Points, in no order, along strands that fork, close into loops and pass close to each other.
Points whose rows are less than 56.6 apart are linked; no others are. Some points are linked to none.
z_452: [ 13 -13  -2  11   0  22  -3   8  15   6  -9  14   6  18   9  -4  30  29
 -16  -3  16]
z_119: [ -9   1  11 -22 -10 -11  15 -13 -10 -18  -5  -1  13   9  14   3  14  -8
  28  20 -39]
z_202: [ -2   6  -9  -8 -13   7  -5  26  32 -29 -17   4  28   9  14  -6  18  11
  -3 -12  17]
z_694: [  3  -3  13  20  -2  14  15   0   4  58  39   0 -12 -28  -9  17 -19 -16
 -26   0 -29]
z_253: [ -6  -7 -12 -12  -3  -8  25 -18 -12  -4  10  14  -7  11  16  15  17  -9
  32  21 -26]
z_251: [ 23  -7   5  12  -2 -33  -8  -1   1 -22  -1  13 -14  -2  -9  -1   0 -22
   7 -15   1]
z_607: [ 19   0  -7  26  24 -15  34  -3  13  -2  32  16 -18  15 -18  -1   6 -37
 -10 -14  14]
z_885: [  4  13  10  15  -9   9  -1  -1 -13  49  16  -8 -19 -27   3  30  -8 -16
  -9  -4 -33]
z_675: [-27  -2   4  -2  -1 -23 -35  23   5 -26 -20  -5  11  -8 -11 -20 -36  -8
   5  -2  17]
z_299: [ -3  -2  -1 -19   3 -14  29  -9 -11  -8  16  -5 -27   4  -8  10  -5 -18
  29 -27  30]
z_173: [ 11  -7  -1  21   7   7  -6   1  18  29  16  12   7 -10  -9  -8  -6  13
 -39 -12   5]
z_45: [ 16  20   7  13  -7  -7  12  -9 -18  -5   3  -9 -24   4   1   2  22 -47
  14  -1  -9]
z_908: [-23  -5   2 -26  -3 -13  29   7 -14 -19   0   1 -14  17   6   3 -20 -18
  19 -18  42]
z_358: [-29  -7  20 -24 -13   2  -9  12   3 -41  -3  -9  35  10 -22 -17   3 -17
  12  17  14]
z_869: [ 13   2   0  15 -11   9 -14   0 -19  35  -2  -6 -12 -30   9  28  18 -15
   2  10 -44]
z_224: [ -4   2   1 -29 -24  26  -5  12   6  16 -16 -14  21  -5  17   1  11  45
  -9   0  -5]
z_34: [ -2  15  -4   8 -11  -8 -26   7   7   6 -11   6   8 -26  -3   2 -20   5
 -15 -18  22]
z_857: [ 19  -1 -10  12   7   4  -5 -18 -16  18   2   4 -17  -1   0  13  25 -22
   3  16 -41]
z_77: [ -7   0   8 -19 -32  11  -6   6   7  35  -5  -7 -13 -13   5   5 -18  30
 -19  -5  28]
z_75: [ -1 -18 -31  21  24  22  37 -16  12  27  13  17 -26  23 -12  -5  14 -32
  14  17 -35]
z_167: [-15 -12  24 -22 -15  12 -20  30   2 -10 -23 -22   8  -3  -1 -19 -21  33
 -10   3  19]
z_139: [  6  -5  -4   9  -6   4 -16   6  19   0 -18  20  14   6 -11  -2  28  13
 -17 -19  26]
z_271: [-12   1 -13 -15  -7   8 -10 -21   0  19 -26  -1  -7 -17   3  13  -4   9
   5  10 -54]
z_364: [  5   1 -11  -3  14  -3   5 -13   5  -6  13   9  19   8  18  10  29  15
  -3  12  -5]
z_89: [ -1  16   5  -8  -4  10  -6  12  -1  -9 -29 -15   4   4  18  -8  -1  27
 -26 -13  19]
z_845: [ 22  -7  13   3 -12 -27 -28   4  -5  -3  10   6  -3 -24 -11  10   0  -5
   2 -13  -9]
z_972: [ 14  16   9   3   7 -15   3 -17 -27 -13  -6 -12 -20  13   0  -1   1 -17
  10  -6 -15]
z_187: [-27  -1  20 -21 -34  -3 -20  10  -4 -27 -18  -5  35 -21 -21 -17  -9 -16
  -1  13   3]
z_863: [  9  -5 -17  23  41  17  23 -17  -5  21  18   0  -7  17  -9  -9   5 -19
 -20   2 -25]
z_314: [-20  -2   0 -20 -17  -7  33  -5  -8 -16  -2  25   0  10   8   9  21 -24
  12   0  20]
z_793: [-18   5  21 -18  -9  -3  -2   2   0 -20  -3 -17  24   4  12 -14  -2  12
  11  23 -23]
z_543: [  5  -1 -16  -1   9   2  31  -6  -1  -3  19   5 -13  14   0   7  10  -7
  16 -12  40]
z_304: [-22   9   5  -6  -7  12 -23  37  24 -36 -23 -15  23   7   4 -19  -2  10
   6 -14  25]
z_582: [ -2 -19  -1  -1  -1   3  -1  -6  10  24   6  10  16 -12   7  18  13  34
 -13   6 -28]
z_953: [ 13  -3  -1 -14  -2  -2  -4 -11  -4  31  11 -13 -13 -15   9   4 -19  32
  -5   0 -11]
z_853: [ 41  -9   8  22   1 -10 -12  -5 -15  18  21   6  -9 -25 -15  18  -3  -3
   1   5 -12]
z_11: [ -2 -22  -1  21  22  31   6  -6   5  55  29  -2  -7 -13 -10   1 -20  -1
 -19   6 -43]
z_923: [  3  -8  -9  11  18  -9  49  -7   2   3  32  20 -14  13   6  19   9 -22
   5  -5  15]
z_736: [ 17   9  -5  27  17   3  23 -23  11   7  24   0  -5  20  -3   1  10  10
  30   3   3]
z_887: [-17  -9  -5 -11  -9   8   3   0  -2   7 -31 -10   9  -3  26   1 -22  46
   4  21 -24]
z_181: [-33  -7  15  -5   5  -3 -23  43  10 -39 -20 -14  17   6 -21 -29 -17   3
   3  11  24]
z_403: [ -5   0 -31   8  15   5  21 -26  11  16 -14  18 -19  22   4  -1  20   3
   7  19 -34]
z_532: [ -6  11  29  -9 -10 -16 -28  13 -15 -22  -2 -16  12 -27  -5   5 -14 -26
   6  -5 -17]
z_412: [-14  -6  20 -19 -14  15  -5  15  -2 -25 -15 -13  19  11  14 -18  -1  25
  12  19  11]
z_611: [-19  20   8  -9 -11  -2   9  -1 -13 -33 -20   1  10  10   4 -12   5 -11
  -1  11  19]
z_969: [-14  -3  10 -11   2  -6  19   8  -4 -33  -3 -12  -5  29  11 -10  -6   4
  25  -7  33]
z_146: [-41   4  17 -21   9   7  22  -3 -12 -26  -6 -21  10  28   3   0   5 -10
  31  14  -6]
z_717: [-25  13  -1  -6 -21 -16 -29  20  13  -3 -14  -3  13 -24  -7  -6 -43  -1
  -5 -10  14]
z_226: [ 10 -11  -3  26  12  33  -5  10  15  35  12   7   5   2  -5 -17  18  30
 -26  -2   9]
z_661: [ 16   1 -10  19  14 -35  10   2  10 -15  25  25 -10   5 -13  11  12 -35
  -2 -14   1]
z_751: [ 14  -6  10  24  15  -2  -1   0  14  21  31  19   6  -7 -17  -2  16   3
 -22  -5 -17]
z_927: [ 11  -1  -4  22   8 -23 -10  -7   9 -23 -11  15  -3  13 -11   7  -4  -6
  13 -24  27]
z_86: [ 15   1  -1  12  -2 -14  -6   8   9  24  16   6  -2 -27   2   7 -25  15
 -34 -15  16]
z_54: [ -8  -8   5  -7 -19  -4  18 -20 -18  -9   2  17  -6  16   2  10  19 -14
  32  18   8]
z_441: [-31 -15   0 -27  -9   5  -5  22  12 -42 -12  -8  17  20 -16 -18   7 -15
  20  -3  40]
z_796: [-17   0   7 -11 -11 -17  -8   1 -11 -32  -8   8  -1   9 -21   3   3 -45
  16  -5  22]
z_645: [ -4  15  20 -14   2  -8 -12  -8 -20  -4  -6 -25  -5  -1   0  -4  -1 -10
  10   1 -43]
z_818: [ 23  -4 -16   2  -6  25 -18  38  19  18  18   3   0 -17  12  10  -5  29
 -23 -10  33]
z_108: [ -7   4  29 -15 -18 -20 -21   9 -15   2   6 -19  -8 -27  -5   7 -36  -4
  -2  -9  -8]
z_283: [-19   1  -8 -33  16   8  15 -19 -10 -18 -13 -12   1  27   9   3   8   5
  22   2 -10]
z_515: [ 28  -6   4  13   3  -7   0  -5   1  39  32  -5  -6 -28  -3  14 -22  14
 -12   3   1]
z_855: [ 22  -8  -8  29  36  14  11 -14   5  43  24  -6  -7  -4  -8 -12  -2 -12
 -18  10 -50]
z_80: [  3   1  11 -19 -10 -20 -18   3  -8 -26  -5  -4  17 -16   6  -7 -14   8
 -14   3   9]
z_757: [ 24   4 -11  19  -3  -8   2 -15   6   3  18  13 -12   4 -18 -18  12 -12
   3   3  20]
z_156: [ -4  -6  -3 -21   7   2   6  -7   1 -21  -7  -6  16  24  17   7  25  19
   7  -4   6]
z_110: [-10  -6  24 -24 -26 -10 -16   8  -5  12  -5 -16  -5 -15  -4   9 -37  22
 -12 -10  18]
z_330: [  2  14   7  25  -2   6   1   2  11   6  -3   3   6 -13  20   4  -6  39
  -3  -8   5]
z_385: [ 16  13  -3  32   4   3  -4  19  19  -9  -2   6   2  -3  16  -7  -5  26
   4 -11  31]
z_442: [ 29   2   0  17   4 -23  11 -18   2  12   5   4 -15   3  -1 -14  -2   8
  -8   7 -22]
z_104: [  9   7  -2   4   7  -6   8  19  13 -36  -4   0  -1  22  28 -10  -6  19
  13 -15  34]
z_695: [ -3  10 -27   7   9  15 -11 -21  -2  10 -16   2 -21 -24   5  17  -4 -14
  20  23 -55]
z_60: [ -9  10 -13   6   0  10   3 -29   0   9 -13   0  -6   5   9  -3  12  15
  16  14 -32]
z_851: [  5  11  -6  -7  10 -11  32 -23 -16  -8  -6   0 -21  24  11  -4   3 -12
   1   2  -4]
z_395: [ 18  16   4   9  -6  -5 -10 -11 -36   5  -3  -5  -5 -26   5  10   0 -16
 -17   9  -9]
z_731: [-18   0  32 -10  -9 -19 -12  16 -14 -34  -3 -12   0  -1 -21  -5   4 -40
  17   1 -12]
z_103: [  8  17  -3   6   5  -5  13  -9  -4  -6 -16  -5  -7  17  14 -19   6  12
 -14  -7  13]
z_603: [  7  -2 -34  10  22  15  16 -22  -4  12  -1  12 -23  17   0  19  19 -29
  20  13 -41]
z_4: [ -4  -8 -22   1  29  22  -7 -17   4  27   5   8   7  -3   8  15  14  14
 -13  16 -35]
z_272: [ 32 -10  -5  37  31  12  10  -5   9  11  20   8  -6  18 -30 -13   7   6
 -17  -9  17]
z_208: [-12   3 -33 -13  -9 -10  -8  -2   3 -22 -11  25   0  13 -11  -2   1 -36
  11  -3  40]
z_944: [ 15  -2 -23  18   7  13  19  16  13  -5   6  19 -14  23   7  -4  15  -1
  -1  -2  52]
z_135: [-26  -2  16 -28 -16  16 -23  46   8  -7 -11 -32  15 -17  -7  -5 -40  14
 -11  -4  32]
z_342: [ 10  -9  -3 -23 -10  14 -16   2  -4  22   0  -8   1 -12  14  -3   0  39
 -18  -5  11]
z_247: [  0   8 -19  15 -13  -9 -22   7  15  -2 -22  22   6  -7 -10 -15   1  -4
 -21 -13  18]
z_750: [-22 -10  -7 -32 -16  22  -2  -5  -9  17 -23 -17  18 -19  13  13 -14  29
  -9  10 -22]
z_341: [ 27  -7  11  42  33  19  17  -7  -4  20  27   1   2   9 -26 -11   1 -25
 -21  -2 -11]
z_96: [-24  -4 -22 -23  -7  -2 -25  13   9 -30 -24  10  22  16 -13  -4   7 -21
  12  -2  32]
z_221: [  9  23  10  -6  -6  -1 -15 -21 -26  15  -4 -26 -13 -19   0  -3 -15   0
   4   4 -24]
z_273: [ 14  -9   1  -2  17  -4 -10  -6  -4   4  19   7  17 -12  12  17   7  24
 -12   1  -9]

A piece is two or more points that can be reached from each other along the links. Count, over all rows, the pieces, the separate loops (a circle has one, a figure eight two, a Y none), the forks (points with three links) and the tips (points with one).
pieces => 5
loops => 1
forks => 9
tips => 17

A fork is a point with three links, a tip a point with one. Leave the first point through the second and follow the links. Name the first fork or tip that comes.
z_342; z_77 => z_187
z_187; z_358 => z_342
z_272; z_341 => z_603

Name the points in between on the shortest way along the links from the first point to the second, in order.
z_661; z_108 => z_251, z_845, z_853, z_515, z_953, z_342, z_77, z_110
z_224; z_385 => z_342, z_953, z_515, z_853, z_845, z_251, z_661, z_607, z_923, z_543, z_299, z_908, z_969, z_104
z_75; z_272 => z_603, z_857, z_869, z_885, z_694, z_11, z_855, z_863, z_341
z_342; z_187 => z_77, z_110, z_108, z_532, z_731, z_796, z_208, z_96, z_441, z_358
z_251; z_202 => z_845, z_853, z_515, z_86, z_34, z_717, z_675, z_181, z_304
